Each scene shows the same named points in several views. A view is turned or mirrored, shifted and resized as a whole, has a little noise and may leave points out.

Scene 1
View 1
gek: [ 21   2   7  13   3   6 -23  -8 -13 -14  23]
Buka: [ 11 -12  11  -6  -6  -1 -20  -1 -20 -22  25]
Likuf: [  5   0  10   6  -2   9 -29   6  -9 -16   1]
Zere: [  8   1  10   5  -5   8 -29   3 -10 -17   7]
kemez: [  5 -24   3  -1  11   8 -13  10 -23 -19  11]
bet: [  2 -13   9  -4  -1   5 -25  10 -17 -20   4]
buli: [ 12   1   3  22  16  19 -25   5  -9  -9  -5]
sizod: [ -5 -16  15 -14 -13   0 -26  12 -17 -25   3]
kemo: [ 10  -9   4  10  10  12 -22   6 -14 -14   5]
suvu: [ 22 -14  -3  19  25  16 -11  -1 -20 -10  20]
kup: [  6  -8  10   1  -1   7 -26   5 -15 -17   6]
ditaf: [  7 -24   1   6  21  13 -14  11 -21 -16   7]
View 2
ditaf: [-53 -22 -27   4  -6  44  10 -11  -7  25  21]
bet: [-28 -28   1   6   0  50  11   0  -6  23  35]
Zere: [-22 -30  10  15   4  40  12  -7   1   6  35]
sizod: [-20 -29   9   5   3  62   8  11 -13  34  43]
kemo: [-38 -26  -8  10  -1  38  13 -13   1   9  26]
suvu: [-40 -27 -27  24  -3  19   3 -24  -1   4  16]
kup: [-27 -29   1  12   2  43  10  -4  -5  15  34]
Likuf: [-26 -29  10  10   4  41  16  -6   3   6  36]
buli: [-48 -24  -1   5   0  29  24 -21  16  -8  24]
Buka: [-13 -33 -10  26   4  39  -6  -3 -18  24  30]
gek: [-19 -33 -11  32   4  23   1 -17  -3   0  24]
kemez: [-40 -25 -21   7  -2  48   7  -6 -13  32  27]
View 3
suvu: [-26  -7 -23  20  32  -6 -46   2  11  29  -1]
kup: [-25  17 -30  12  29  -4 -13  11   1  23  11]
bet: [-23  22 -30  12  26  -1  -7   7  -7  19   9]
sizod: [-25  37 -34   9  24  -5   1   9 -18  14  17]
buli: [-25 -13 -24  13  33   9 -12   9  23  31  -5]
ditaf: [-16   0 -21  22  30   5 -25  -7 -14  17  -3]
Likuf: [-27  16 -30  10  29   0  -3  16  10  25  10]
kemez: [-20  12 -25  20  29  -1 -24  -4 -19  17   4]
Zere: [-28  19 -34   8  29  -5 -10  15  13  27  11]
View 4
kemo: [-37  12 -23  -1 -32   1   0 -31 -14  -9  11]
Buka: [-53 -10 -10  -7 -20 -21  20 -26  -5 -29   3]
sizod: [-37   8 -12  -3 -22 -23  31 -51   6  -9 -16]
Likuf: [-34  14 -28  -4 -15   0  15 -31 -12   0  -2]
suvu: [-48   3 -25  -1 -37   4 -11 -14 -23 -25  29]
gek: [-49  -4 -25  -8 -14  -1   5  -7 -18 -22  16]
buli: [-29  23 -38   1 -31  18  -8 -23 -24   2  14]
ditaf: [-39  14 -13   4 -56  -7  -4 -45 -13 -20  15]
kup: [-39   9 -21  -4 -23  -7  15 -34  -7  -9   2]

In a view up to two points have been moved. Name them for each view, in the order of its rows, or write none.
view 1 => suvu
view 2 => none
view 3 => none
view 4 => none
